Each row is a point on a landscape with many valleys, with its height.
From any point a ball takes the steepest step (drop divided by distance) to one of its 2 nearest points. It stops when none of these is lower. Distance is the straight distance between rows; heights are no part of it.
Q230 height 604: [ 12  40 -13  30   6  -1 -29  28  -5  11  17   9 -25   7 -15   0   2  41
  12 -12  22   7  12 -19  11   0]
Q482 height 637: [  3 -28 -16  14   2 -28 -20  28  10 -30 -33  -5  33 -14 -24  26  19   5
  -4  54   3  -6   4  -6  -9  11]
Q30 height 556: [  8  -1   0  42  -6  25  -8   0 -29 -13   2 -15 -29  -7  26  27   0  37
  37   5   0  20  31  12   3  -4]
Q568 height 340: [ 14 -27 -30  35   3  -2 -16  12 -15 -15   4  -4   7   7  14  21 -15  23
   3  21  12  20  18   4  -7   3]
Q781 height 479: [ 21  41  23  11  -4  -5  25  -1 -27  19  -2   7 -34 -11   1 -19  14   2
  33 -29  20 -12  12 -21  19   9]
Q69 height 580: [-28  31 -25 -15  22  10  -9   4  -2 -19  -9  -8   7   2 -13  17  -7   0
  -9   6   9  -5 -20 -11  18  26]
Q723 height 438: [-13 -37  11 -10  -1   5 -17 -18  22  19  24  17  19  24  51 -24 -32 -17
 -16  11  15  -9   6  25   3 -39]
Q403 height 516: [ -4  18  24   3   0  18 -13 -18  23  57  46  12 -35  34  21 -31  18  -6
   6 -40   5  -8  -1 -23 -10   4]
Q952 height 706: [ 26 -20 -20   9  -9 -27 -31   4   9  -4   5  11  35  12  14   8 -20 -15
  -6  39  27  -2  12   2  -2   2]
Q885 height 416: [-24 -41 -54  13  -6 -14 -25  16  17   4  19  -3   0  24   0   4  12  15
 -29  -6 -23  26 -16  -3 -16  18]
Q67 height 681: [-16 -28  -8  32  20 -16  -9  24 -20 -23  -6 -15  10  -1   5  24 -32   3
   8   1  38   6  10  30  -4 -51]
Q917 height 641: [  3   1   1 -35   6 -11  10 -24  40 -12 -27  19  27 -24 -31  13  17 -18
  27  18  -5 -18 -16   3   6  43]
Q710 height 827: [ -8 -12  16 -32 -11  17  40 -25 -20 -39 -32  -7   4 -27  13   8   1 -12
  14  35 -39   2 -11  20   7  16]
Q843 height 619: [-29 -26  -4 -27   2 -25 -26   0  30 -11  -2  -2  35 -11  -5  24  -6 -27
  -4  22 -22 -31   8   1  25  -6]
Q722 height 573: [-16 -36 -37  -7 -14  -9 -31  14   7   3   3 -20  22  -6  30  10  45 -12
 -34  23 -32 -10   0   4 -10   9]
Q435 height 478: [  1 -30   1 -21   2 -18   4  -2  17   6 -27 -14  30  -6 -20   3  26 -29
 -19   1  -6 -23  -6 -24 -19  36]
Q529 height 546: [-11  27  29  -8   8  20  -3  -6   5  15  -6  26  10  12  19  -4 -19   7
   1  18  -7 -21  10  29  39 -21]
Q5 height 507: [-16  20  16  24   0  19  -6  13 -10  45  31 -16 -58  16   7  -1  15  31
  19 -32  -4  -1   5  11   0 -22]
Q142 height 495: [  5   2  11  23   0 -11   0  15  -5  35  23 -12 -44   9   2  -8  28  36
   6 -29 -21  12   4   0 -22  -5]
Q346 height 496: [ 18 -27  -5  27 -13   2 -54   7  -9  -9  16 -16  14   6  42  21  -2   4
  11  22  11  -1  48   9  22 -22]
Q447 height 425: [-12  -5  28   7   7   1 -19  27 -17   8  15  10 -12  -5   9 -21  -7   4
   9  -9  16 -21  16  -4  33 -59]
Q356 height 680: [ 27 -13  -2  -1  -2 -13 -26  15   2  12   0   8  20  19   1 -15  -7 -12
 -34  14  32   0   1 -21 -21  10]
Q921 height 513: [ 21   8  14  24   4 -14  40  22 -33  -9 -22   5 -20 -23 -10 -18  16  20
  10 -13   5  15  15  -2 -16  -6]
Q126 height 583: [ 37  13  -9  38   6   6  12  17 -28  -4 -10  13 -16   0  -7   9   5  54
  34  10  18  33  12  10  -5  22]
Q231 height 721: [ 12 -44  -9  16 -13 -10  12  -5   0 -11  10 -16  -6  16  18  14  -1  -2
  20   9 -13  37  13  23 -42   2]
Q898 height 569: [ 21 -14  -8   4  11 -19  25   4 -14 -28 -17  13  18  -3 -11 -10  -3  13
 -12  35   6  26 -19  -8 -40  19]
Q765 height 373: [ 24 -32 -31  36 -15 -17 -26   7  14  13  20  17   6  24   3   7 -14  21
   3   5  18  23  19   6  -9   1]
Q799 height 417: [-30 -21   9 -17   4   5  -1  16   1  18 -21 -13  14 -11  -1 -12  49 -13
 -51   1 -35 -34 -12 -23  -6   5]
Q14 height 347: [ 15  -1  13  18  10   0  23  28 -48 -25 -46 -22   5 -26   6   2  25  18
  -2  34 -11  11   0 -13 -17  22]
Q124 height 502: [  6  15  29   3 -11  27  -4 -26  14  33  31  14 -24  31  30 -25   2  16
  -6 -16 -15  11  15 -15 -14  11]
Q854 height 575: [-28  47  23 -16  12  29 -11  -1  13  19  -7  19  11  25 -17 -11  -3  11
 -13  -7   7 -26  -2  13  52 -18]
Q427 height 494: [ 28  10  42  18   0   8  39  17 -46  13 -20  -5 -39 -21   4 -22   5  10
  16 -35  15 -13  11   5   6 -10]
Q187 height 834: [ -1  -4 -17 -46  25  10   8 -22 -21  -8  -9  -2   7 -19 -15   3  -8 -49
 -10 -22  11 -45 -27 -15  16  26]
Q928 height 520: [-16  24  29  32  -9  25 -10  -9  -9  18  22 -21 -52   0  32  17   1  18
  41 -24   1 -15  23   6  20 -29]
Q523 height 868: [-16  -9  11 -11  -2  14  48 -19 -32 -37 -19  -5 -16 -24  19   4 -21 -11
  38   7  -5   8  -4  30  -1  -2]
Q974 height 351: [ -2  21  24   2   2  -1 -16   3 -22  34   1  -2  -2 -33 -15  -1  39 -13
  -1 -25  -9 -46   5 -21  39 -33]
Q291 height 372: [ 26   9  15   2  -9  36  22  -9  30  11 -27  15  19  14  -8  -5   6  36
 -12  36 -14  13  -3  17 -22  38]
Q628 height 601: [-12  -3 -10  -7   5 -34  -3   9 -13 -33 -10   1  16 -28  -2  12  -2  -3
  22  35 -15  -5  11   6  16 -12]
Q637 height 695: [ 20  39  -5 -11   0  -5 -17 -19   6  -9 -16  -7  10 -22 -16  29  -1 -25
  51   4  26 -18   0 -15  35  36]
Q407 height 350: [-31 -41 -41  14 -25   7 -26  -1  -1  10  16 -17 -18  10  22  11  36  14
 -16 -14 -45  25 -19  -4  -5  18]
Q111 height 368: [  1 -47  -5 -29 -10 -18  -6  14  13  -5 -22  -3  41 -10  -6  -5  21 -53
 -54   3 -15 -22 -15 -12  -3   7]
Q737 height 360: [ -7  43   4 -16   0  16   8 -19 -14   5 -14 -23  -8 -11   6  11  12 -11
  17 -10  -2  -6  -8 -20  20  37]
Q94 height 678: [ -9 -29 -15 -19 -22  -6  35 -37  22 -22  20 -11 -10   4  20  -9  13 -14
   8  12 -35  29 -15  -1 -50  27]
Q108 height 527: [  1   4  -1   7  17   4  47  -4   3  -5  -1  -1   6  30   7   9 -34  26
   0  -6  -8  28 -31  50 -41  -8]
Q155 height 900: [  2   0  12 -16 -28  25  15 -41  -6 -27   7 -18 -16  -7  32  22 -22 -29
  34  -7  32   7   7 -21  -6  27]
Q488 height 300: [ 19   4  28   8  21  27   2  12 -12  12 -32  -1   7 -27 -41 -34  21 -26
 -53 -24 -10  -7 -14 -36  -3  -8]
Q43 height 253: [  8 -14  -6  30  -6  30  -7   6  -9  -1  -7   8  30  12  17  11  -9  59
 -11  33 -29  51   4  14   7  10]
Q502 height 271: [ 32  -2  21 -27   5   0  54 -12 -21 -12 -24  27  12  -9  -5 -29 -16  -4
 -18  11 -22 -16 -14  21   3 -14]
Q253 height 661: [ 48  12   8  -1  -6 -32 -18  -2  20  23  17  17   9  17  -2 -11  -3  -3
   2   6  19   2   7 -26 -18  20]
Q186 height 525: [ 21  22 -12 -27  -4  -9  32  -4  -5 -43 -34  29  22 -20 -42  -3  -1  -1
  13  22 -12  -8 -16  35  24 -15]
Q779 height 873: [ -4 -28  -8   5 -13 -19 -13  -4  -7  24  10 -21 -16   2  23 -12  15 -48
   7 -34  36 -19  -3 -20 -10   5]
Q752 height 735: [-22 -21 -32  -1   9 -25  -3  11  11 -21  -2  -8  10  -9 -16 -15   7 -21
 -54  -5  -6  16 -14 -24 -23  -6]
Q73 height 482: [ 16  -8  -1  33   4  25 -64  32  -3  22  -8  -7  25  12  -6  20   1  36
 -34  25  24  -7  12 -10  14  11]
Q405 height 837: [  9   1  -6  41  15  -3  -2  27 -30 -23 -27  -5 -17 -37 -26 -14 -11  -8
 -17 -14  23  14   5 -14   2 -27]
Q193 height 287: [  4   4  55  -2   3  12  21  20  11  21 -29  25   2 -14 -24 -28  34   1
 -24  -7 -19 -37   3  -7  18 -16]
Q879 height 439: [ -9  18  10 -10   6  28   9  14 -26 -22 -35   0  17 -14 -15   2 -29  -1
 -20  12  25 -28  -7  28  40  -9]
Q267 height 459: [-21   2   2 -16  10 -26   2  23  13 -14   6  11  14   3 -16 -11  14  12
 -38  15 -37   4   2  -4   4 -14]
Q299 height 576: [-27  -3  -1  -9 -16  -2   8 -32  15   6  25 -25 -38   2  18  17  -2 -13
  25 -21 -17  -1   1   3  -8   6]
Q475 height 426: [  8  14  -7  16   9  23 -14  -6   8  19  11  18  -2  26  23  -3 -29  30
 -17   5  13  10   3   3   2  12]
Q631 height 393: [-15  19  16   5   9  14 -20   6 -21  11  17  11 -15 -20 -12 -19   7 -17
   6 -34 -11 -37  13 -15  42 -62]
Q926 height 657: [-15 -20 -15  19  10 -31   1  14 -18 -40  -4   4   6 -23   0  14 -28   1
  23   8  17  -1  23  13  19 -38]
Q677 height 608: [ -3  39 -14  -2 -17  39 -15 -22  29 -17  10   0  17  14  13  26 -21  27
   9  38   0   7   2  24  21   7]
Q180 height 693: [-17 -17 -42 -13  15  -1  -7   5   6 -26  -5   4  18  10 -14   1 -15   2
 -46  19   6  17 -39 -23 -31  17]
Q697 height 275: [-34  -3  12 -18  23  25  -6   8  -2  -3 -20  -1  14 -13 -21  -2  10 -20
 -44  -6 -11 -32 -15  -6  27 -11]
Q175 height 611: [  2   2 -10 -30   1 -35  29  -8  15 -26   0  30  20 -17 -27  -8 -10  -6
   4  23 -33   6 -11  18  19 -12]
Q607 height 533: [  0  21  18  -4 -18  15  11 -39  34  22  34  10 -22  27  15   5 -31  -7
  25 -24  19   8   8  -4  -6   7]
Q798 height 384: [-25   7  24 -18   6   5   7  17   8   2 -19   6  16  -1 -13  -2   8  10
 -25  16 -25 -18   4  11  18  -4]
Q441 height 481: [-17 -16 -12   2   4   1   0 -20  36  -2  20  15  13  27  33  -4 -48   2
  -8  13   7  -1  -5  26  -7 -18]
Q821 height 385: [-18 -35  16 -28  -4 -19  -4 -17  23  11  21  25  20  21  31 -28 -20 -30
  -9  -3 -20 -29  10  19  23 -40]
Q541 height 699: [ 35  42  12 -13  -6 -13  15 -10  29   9  -2  44  28   6  -9 -12 -22   6
  13  18  11  -8  -5  15  18  -6]
Q513 height 259: [-18 -14   8  -9   5  -5 -10  -5   2  27  34  10 -12  -5 -12 -27  22 -45
   1 -55   9 -39 -12 -27  22 -46]
Q477 height 470: [-14  16  11   5   9   9   9  28 -31 -22 -17  -8 -12 -19   8   2  12  30
   2  18 -18  -2  19   2  11 -14]
Q152 height 315: [ 28  -3   6   1 -20  44   3 -15   3 -12 -10   2  18  14   6  17   0  43
 -12  32 -22  38  -4  10 -11  29]
Q676 height 620: [-12 -26 -31  16  -6 -48 -16  25  32  -8  25   4   1   5 -26  -3  -6  -7
  -8 -14   6  15   2   7 -19 -27]
Q793 height 532: [-13 -21 -22   8  12 -31  -7  27 -22 -39 -10  -8  13 -16   3   6  15  18
 -11  25 -15   8  19  -5   3 -25]
Q40 height 338: [ 14  39  46  -6  -3  14  10  13  -7  17 -11  30   0   6 -28 -33   8   0
 -13 -14  -3 -16   9   5  31 -17]
Q868 height 422: [ 18  13  -3   4   7  26  -2  23  12   3 -21  13  13  14 -22   2  -1  30
 -33  26  -1  10  -8  -9 -19  32]
Q451 height 410: [-18 -42 -31  36 -32   4 -12   8 -14  17  10 -20 -23 -10  39   6  48  25
  -1 -10 -36  23  13   9  -8 -12]
Q436 height 602: [-19  53  -1 -24  11  12   7   0  31  24   2  31  23  33 -36 -20  -8  -2
 -20 -16  10 -16 -17  -1  28   3]
Q586 height 210: [ -8   1   4  -1   5 -18  -9  -7   8  28  24   6 -30   6 -19  -2  -3 -26
  15 -53  22 -30  -4 -21  14 -17]
Q775 height 290: [-15  36  -3 -12  14   4   4   5 -26  19  -6 -14  -6 -21 -12   8  31 -11
  14 -25   0 -29  -7 -19  35   4]
Q976 height 806: [-11  -6   0 -33  24  24  22 -23 -32   3   6  -4 -22  -8   1 -14  14 -42
 -11 -33  -5 -40 -20 -19   8   4]
Q691 height 535: [ -9   6   0  -5  16   3 -37  15   5  31  12  -5  -1  18  -2  -8  34  -9
 -33 -12   4 -10  -7 -35  -6   3]
Q642 height 500: [-26 -12 -30   3  23  16 -48  14  11  18  22   0  -3  26   6   1  -4   9
 -27  -9  16   1 -14 -22  -4  13]
Q251 height 642: [-34  38 -17 -43  19   0   8  -9  33   0  -2  15  21   8 -25   7  -6  -9
 -14  -2  -9  -2 -25 -11  19  17]
Q825 height 649: [-17 -23 -15 -14  -9  -6  13 -21   6  -4   5 -18 -12   2  32 -10  16 -27
  -4   2 -24   5  -3 -15 -29  27]
Q698 height 399: [ 27 -24  -6  24 -15  20 -27 -11  21  23  30  23  21  34  20  -4 -19  33
 -16  10   2  28  17   6   6  -1]
Q227 height 707: [ -3  -7 -17  21  11  -3 -14   5 -13  -1  22 -16   5  34   2  29 -40  27
  17  -5   6  28   0  47 -14 -26]
Q819 height 570: [ -7  25   9  31  -2  43  -9   6 -24  -2   0  -6 -23   3  29  15 -23  42
  21  -1  25  11  31  26  21  -8]
Q704 height 647: [-27 -19 -35  -2   4 -40  -5  17  32  -9  27 -17 -11   6 -31   1  10  -5
  -8 -27 -18  20 -18 -10 -37  -2]
Q520 height 686: [ 10  -6 -23   5  11 -12 -40  27  20 -12 -18  -5  26 -21 -32  36  15   3
   3  29  15 -16   8 -19  -7  34]
Q120 height 571: [-19 -28  -5  15  -1 -32  13  15  11 -10   8   9  16  18  -4  -4 -25  15
 -13  -9  -5  17   4  40 -34 -55]
Q773 height 644: [ 48  31  27 -14 -14  -9   8 -21  16  24   6  17  10   3  -9  -7   0 -25
  32   2   6  -2   4 -14  -1  34]
Q941 height 378: [  2  43  20 -12   0  18  24   8 -24  -9 -33   9   2  -2 -24 -24  -8  17
 -11  -4   3 -13   5  13  36 -14]
Q602 height 342: [ -4 -17  49 -11   5  10   6  18  -5  23 -16  -2   2   3   3 -37  28  -1
 -44  -2 -26 -21  -7  -6  -2 -11]
Q197 height 440: [-23   5  31 -18  -2  37   5 -13   1   8  -7  -9  -1  12  35 -14   1   6
 -38  16 -29  -2   8  15   1  -4]
Q332 height 722: [ 25   9  19 -17 -14 -21   2 -25  36  18  18  29  27   9  11  -8 -27 -13
  23  26  -1  -6  14  15  22 -18]
Q467 height 414: [-27 -32 -11 -14  13   4 -36  16  -5 -16 -13  -9  29 -30 -19   4  -4 -34
 -42  -2   7 -33  -7 -15  28 -27]
Q382 height 858: [  8  -4  -6 -26  17  10 -14 -31 -11  19   0 -12  -2 -12   4   8  -9 -54
  12 -26  26 -38 -12 -33  23  29]
Q702 height 849: [ -4   9   2  26   8  -9 -26  25 -13  -1  -3  -8 -18 -30 -24  -9  -3 -13
  -1 -33  29  -1   6 -33  14 -26]
Q85 height 590: [ -7  55 -28  28   5  18 -11  17  -1   0   7  16 -22  14  -5  11 -20  49
  22  -5  36  13   0  14  20   5]
Q924 height 697: [ 33 -26 -27  -2 -33 -27  -7 -34  34 -24  42   5   3  10   6  19  -1 -19
  46  12  16  30  11  -2 -23  12]
Q782 height 594: [-27 -34 -15  18   3 -17 -14  37  16 -13  11   8   1  10 -10 -17   0   5
 -31  -1  -6  16   7  14 -15 -55]
Q114 height 715: [ 35 -45 -23  19 -21 -14   9 -20   6 -29  13   7  20  17  17  26   0 -10
  38  12  20  36   6  19 -43   5]
Q979 height 600: [ 36  37   7   4  -1   7  16  -1  -8  -7   0   8 -14  -5   9 -12   0  24
  36  16  11  23  15   8  -3  24]
Q670 height 490: [-14  -7  21  -5   3  36  13  -7   0 -10 -12   9  31   3  35   2 -14  28
 -22  41 -35   0  15  35  -9 -16]
Q479 height 517: [-23  29   0   3   6  19  -4 -16  21   9  19  18  -1  16  30   3 -41  14
   8  18   4  -7   9  24  21 -32]
Q719 height 229: [ 15  33   5  15  -8 -25  13  -2 -12  38  23 -37 -49  -5  -5  17  26   7
  43 -34  -4   5   1  -4 -22  16]
Q499 height 192: [ 41  -6  37 -13   0   4  43  10 -16   6 -20  30  16  -2 -16 -37 -15  -5
 -45  -3   7 -13 -12   3  -5 -15]
Q44 height 512: [  9 -11  -9  23  -1  -8 -62  24  -8   5   0 -15  19   1   8  26  10  19
  -7  34  10 -12  24   0  11   2]
Q240 height 702: [ -3 -42 -23  -4 -34   4  25 -34   8 -27  22 -29  -7  14  18  26  22   1
  18  -6 -31  43  -3  11 -45  16]
Q857 height 469: [  6  -7   8  24  -5  -1 -25   2 -11   8  16 -10 -15  -2  32   3 -12  -1
  26   5  22 -11  34  -1   8 -16]
Q377 height 887: [  6 -17  12 -10 -18   2  33 -38 -15 -23  -4 -23 -30 -17  17  18 -29 -25
  51 -17  15   2   1  13   4  10]
Q65 height 477: [-19 -19   1  19  -5 -22  -2  34  -2  19  22 -24 -28   8 -16 -13  34  25
 -13 -26 -26  14   0  12 -34 -37]
Q507 height 462: [-16 -22 -52  14   2 -10 -47  17  15   7  25 -11 -12  20 -21  10   6  20
 -24 -22  21  21 -23 -12 -18  18]
Q307 height 708: [  9  32  -7 -47  11 -14  16 -32  39   5   3  25  18  -6 -43  11  13 -29
  29  -7 -18 -21 -19   0  30  25]
Q935 height 455: [ 28  39  13  -7  -3  10  12 -18 -19  15  -9  16 -24  -5  -2   2 -21 -26
  40 -26  43 -14   5 -15  23  29]
Q164 height 404: [ 16  22  19 -24 -15   0  70 -31   9  -1   1  18 -24   2   0 -31  -3  -4
  27  -9 -13  28 -17  17 -29  32]
Q681 height 504: [  8   6  -4  -2  10  -1  43 -12   5   2   3 -10 -19  33 -16   0 -42  12
  -9  -5  18  29 -46  29 -48  16]
Q836 height 733: [ 11  -7 -24   1  10 -34 -28  28  15 -18 -22 -18  34 -28 -35  23  24 -23
 -12   2  12  -6  -7 -43   4   7]
Q542 height 357: [-36 -12  10 -17   0  20 -10 -11  -7  -1 -20 -26   2  -6  27   4  10 -18
 -24  19 -33 -20  -2  -4   3   8]
Q755 height 419: [ -5  -1  15  15  10   7  25  22 -49 -35 -31 -12  -7 -29  25   4  10  23
  25  28 -27  15  21  21  -8   3]
Q341 height 449: [  9 -15  40  21   4  16 -14  13 -25  16   6  10   0   6  35 -16 -27   7
  12  -5  39 -20  29  15  15 -39]
Q84 height 530: [ -2   4  21   1  13  20 -17   7  12  50  27   5 -13  32   4 -39  22  -7
 -27 -23  14 -11 -19 -37 -22   3]
Q961 height 474: [ 18   5 -14  -3   5  -4  35 -17  12   0  -4   8 -17   8 -11  -5 -20  -2
  23   3  18  29 -24   8 -37  28]
Q184 height 622: [ 40  34  36 -13 -21  20  16 -16   2   4 -16   6   0  -4   5  -5 -12  -9
  28  16  19  -1  13   3  12  22]
Q837 height 197: [-14  56  -4  10   9 -18  10  -3   3  38  18 -12 -51   7 -30  11  16   1
  34 -52  11  -5  -7 -14   0   5]
Q279 height 421: [  1  36  -5 -22  -3  23  18 -35 -12  -3  -6   1 -13  -6   2   2 -18 -33
  38 -23  28   0 -19 -17  18  49]
Q600 height 765: [-21   5  14 -34  -6   6  18 -19   1 -14 -16   1   4 -21   7   6   4 -14
  17  18 -54 -23   1  15  34   3]
Q107 height 480: [ -6  13  23 -18 -10  47  11 -16   7  27  12  -2 -17  26  25 -17  21  27
 -34   3 -43  10   0  -2 -16  19]
Q399 height 574: [ -2   0  -5   6 -23  28 -43 -14  27  -3  19   1  22  14   6  43  -7  38
   8  33 -21  20  22   8  26   9]
Q763 height 501: [-32 -25 -27 -14  -6 -14 -21  20   0  23 -12 -28  24 -17  16   9  69 -22
 -42   0 -24 -20 -11 -18 -21   5]
Q8 height 442: [ 27  35  -7 -17  -9  18  27   0 -25 -36 -41  11  10 -15 -48 -24  -3  -6
   5   0  12 -25  -7  23  27   0]
Q548 height 584: [  6 -29  -8  17   3 -27 -26  47  -4 -27 -22  -7  32  -5 -16  13  24  11
 -39  40   2  -3  25   1  -3 -25]
Q595 height 519: [-12 -36   7 -19  13  -2 -33   4   5  -3 -18  -4  28 -13  -4  17  -5 -31
 -14   2   3 -63   6  -2  36  -9]
Q883 height 181: [-30 -39  -7 -27  -1  -9  -9   4  -8 -16 -11 -21  23 -10  18  -6   6 -38
 -31   9 -11 -21 -14  -7   6  11]
Q312 height 814: [-10   6 -23  16  15  -8 -13  24 -21 -34 -28 -15   2 -44 -30   0   2 -23
 -30  -5   3   2  -5 -25  11  -8]
Q844 height 537: [  1 -17   3  -7 -18  25 -19 -12  18 -13  14   0  31  19  21  19  -9  29
  -8  37 -28   7  26  25  11 -14]
Q288 height 776: [  6 -14 -28  13  -5 -41 -22  26 -17 -26 -12 -17  21 -43 -25   8  21 -31
  -7   6  -3  -5  12 -34  10 -25]
Q353 height 650: [-34 -39 -20 -17  -9  -7 -35  -2  21 -17   8 -17  25   5  34  20  12 -28
 -17  33 -24 -13  19  16  12  -1]
Q121 height 456: [ 25  -4   2  29  10  19 -33  31  -8  14  -3   6  11  16 -19  -8   6  35
 -48  17  20  14  -3 -11  -9  19]
Q185 height 518: [ 24  12  29   3 -19   6  -1 -26  22  22  31  20  -4  27  31 -15 -20  11
  20  -9  11   1  34   4   2  -8]
Q644 height 160: [  0  31   4  16   3 -35  -6  11   1  22  16  -9 -39 -12 -27  11   0   1
  39 -41  29  -8   2 -12  12 -20]
Q876 height 353: [ 13  22  20 -24  -3   8  56 -18 -12  -8 -19  22  -5   0   8 -30 -14  -2
  14   4  -6  10 -19  19   2  10]
Q824 height 441: [ 22  14   4 -15 -11 -11  38 -34  23   2  16  18 -22  -3  -5  -2 -15 -13
  47  -9   4  19  -9  11 -12  17]
Q286 height 767: [-27 -20 -17 -18  11 -16  14  -5  -3 -11  -4  -3 -10 -15 -10 -15  -8 -20
 -23 -23  -4   6 -26 -20  -6   7]
Q552 height 859: [-11  -9   6  19  -2  -4 -18  27  -7  10  15 -33 -34   0 -18  -4   5  -7
  -8 -36  23   0  -7  -7 -14 -40]
Q621 height 302: [  2 -50 -22  51 -10  15 -16  11 -22  -8  -8  -2  14  15  22  22 -12  43
   7  11  -9  53  12  11  -3   1]
Q12 height 658: [ 24  30   7  -8  -5 -18 -15 -16  -1  -5  -4  16   7 -20  -1  14 -27 -17
  53  20  24  -5  13  10  39   4]
Q877 height 557: [ 19 -29  11 -16   1 -12  16 -11  40 -13 -36  11  29 -23 -19  -2  25 -12
   4  22  -8 -10 -14 -19 -27  52]
Q788 height 643: [-27   6 -17 -20  24  19 -10  14   6  -8 -24 -19  21  -5 -11  11   6  -2
 -50   7   2   6 -27 -21 -16  30]
Q859 height 248: [ 27   6  30   7   3  22  26  27 -24   0 -30  14  -4 -18 -23 -49   3 -10
 -40 -14   6  13   1 -12 -10 -15]
Q929 height 511: [-29  42 -24  -9   6  20   4   8  -3 -26 -34   6  14  -7 -16  -2 -31   5
  -7   7  25  -9 -26   9  38   3]
Q597 height 337: [  0  29   9   4  19  29   1  19 -24   2 -40 -14   1 -22 -30 -14  24 -11
 -37 -21  12  -1 -19 -34   4  17]
Q296 height 728: [ 25  31 -18 -22   3 -31 -19 -30  19  -4   5  11   3 -15 -16  22   2 -27
  50   4  24  13 -15 -24   8  45]
Q913 height 648: [ 10  20   0 -13  -9   5 -21 -27  35  -2  13   7  25  10   0  23  -9  -6
  11  25  -5   5   5   4   1  16]
Q170 height 316: [-19 -14  16 -22  10 -10 -11  -8   2  22  32  28   4  10   2 -25   2 -26
 -12 -22  -8 -31  -6  -9  27 -41]
Q336 height 437: [ -4   0  30 -10   0  10  68  -9   0   8  -4   0 -36  11   7 -31  -6  13
  -5 -20 -22  15 -16  12 -35  19]
Q72 height 694: [-27 -11  -5 -37   0 -31  27 -27   3 -26  -3   3   8 -20  -1  -5   2  -9
  15  25 -58   0 -16   9  17   4]
Q968 height 515: [-22  -1  -1  -5   6 -35  28  20   9 -18  11  22  -4 -12 -12 -16  11  24
  -5   5 -46  14  15   6  -2 -38]
Q904 height 872: [-18 -17  -5   2  10   9 -11  -9 -22  17   0 -20 -21  -6  11   0   1 -37
   1 -35  41 -37 -11 -30  18   2]
Q584 height 696: [  1 -11  -2  40  13  -6   5  18 -22 -16  -9  -5  19  23   8  22 -41  27
   4  -5  24  17   2  45 -39 -37]
Q274 height 610: [ 19 -29 -15  -2  -6 -16   6  -7 -15 -15  -9 -10   4  -9  12  -5   9 -15
 -13  20  -7  20 -10 -18 -40  35]
Q480 height 677: [ 25   0 -13 -22 -24  -8 -12 -48  42 -14  42  12  25  12  16  13 -20 -11
  19  17  14  13   7  -9  -9  12]
Q972 height 264: [  5  12   7   6   9   4   9  23 -44 -18 -37 -23 -10 -27 -17  -3  18   6
 -23   6  14   3  -6 -31 -11  23]
Q495 height 675: [ 41  42   0   0  -6  -2 -20 -16  48  11   8  31  33  16 -12  12 -19   9
  17  35  19  13  -1  11  -1  16]
Q721 height 538: [-14  -1  -3  26  -9   2  -8  -4 -11   5  16 -33 -38  -4  25  28   4  20
  45 -11 -18   4  31  18  -5 -23]
Q103 height 448: [-22 -18 -16  16 -19 -23  11  11 -19  24  17 -34 -30 -10  19   4  46  17
  10 -13 -36  10  10  21 -27 -22]
Q561 height 548: [ -3  -7  12  -2   9 -23  44   2  16   8  17   7  13  36   0  -7 -40  19
 -13 -15 -12  16 -21  44 -35 -42]
Q140 height 789: [-24 -16   1 -20   8  -7  30 -18  -8  17   8  -3 -32   5  -7 -17  -4 -32
  -8 -44  -5 -11 -28 -12 -13   4]
Q551 height 260: [ 31  16   0  12 -16  -5  22 -19  -6   6  16 -22 -43   4 -11  20   4   6
  52 -18   5  30  -4   2 -36  32]
Q629 height 679: [-11   3 -49 -10   3 -55  -7   1  33  -5  29   1   0 -13 -24   7  21   3
  14  -9 -25  17 -11 -26 -17  21]
Q397 height 865: [ -5  -8   1   8  -3 -16 -26   9  -7  35  27 -37 -30  20  -5  -1   4 -31
   5 -44  37   0 -19  -8 -22 -12]
Q660 height 579: [ 17  19  -8  40   2  18 -19   5  -7  13  14   4 -31  17   4  17 -35  35
  27 -12  42   6  20  23   8  -9]
Q715 height 536: [ 17 -17   6  13  13  -6  34  18 -31 -19 -14   7   4   1   8 -18   2  16
 -12  10   5  20   8   7 -32  -3]
Q92 height 552: [-15  25  19 -21 -20  20  30 -52  19   3  32  -8 -42   7  18  15  -3 -18
  44 -32  -2   0   0  -7  -3  18]
Q392 height 572: [ 32   7  17  41   8  16   5   8 -51 -13 -18  -2  -5  -5  27   5  -4  33
  31  13  15  12  33  14 -11   2]

Where does a ball stop that starts at each point below?
Q187 -> Q193
Q240 -> Q775
Q676 -> Q499
Q854 -> Q644
Q377 -> Q193
Q779 -> Q793

Call two points neighbours if one is among the 2 nearest of the other. Go from one point of each pair to the other, from neighbour to neighbour, staying as low as possible. Name the highest point that can't be avoided.
Q407 and Q883 -> Q691
Q697 and Q883 -> Q825
Q972 and Q499 -> Q597
Q193 and Q775 -> Q251
Q43 and Q775 -> Q44
Q644 and Q43 -> Q479
Q697 and Q193 -> Q175

For each start below, name every point that the ball comes to, in order.
Q231 -> Q240 Q94 Q825 Q274 Q898 Q715 Q921 Q427 Q781 Q935 Q279 Q737 Q775
Q904 -> Q382 Q187 Q976 Q140 Q286 Q752 Q180 Q788 Q69 Q929 Q879 Q941 Q40 Q193
Q704 -> Q676 Q782 Q120 Q561 Q108 Q681 Q961 Q824 Q164 Q876 Q502 Q499
Q629 -> Q676 Q782 Q120 Q561 Q108 Q681 Q961 Q824 Q164 Q876 Q502 Q499
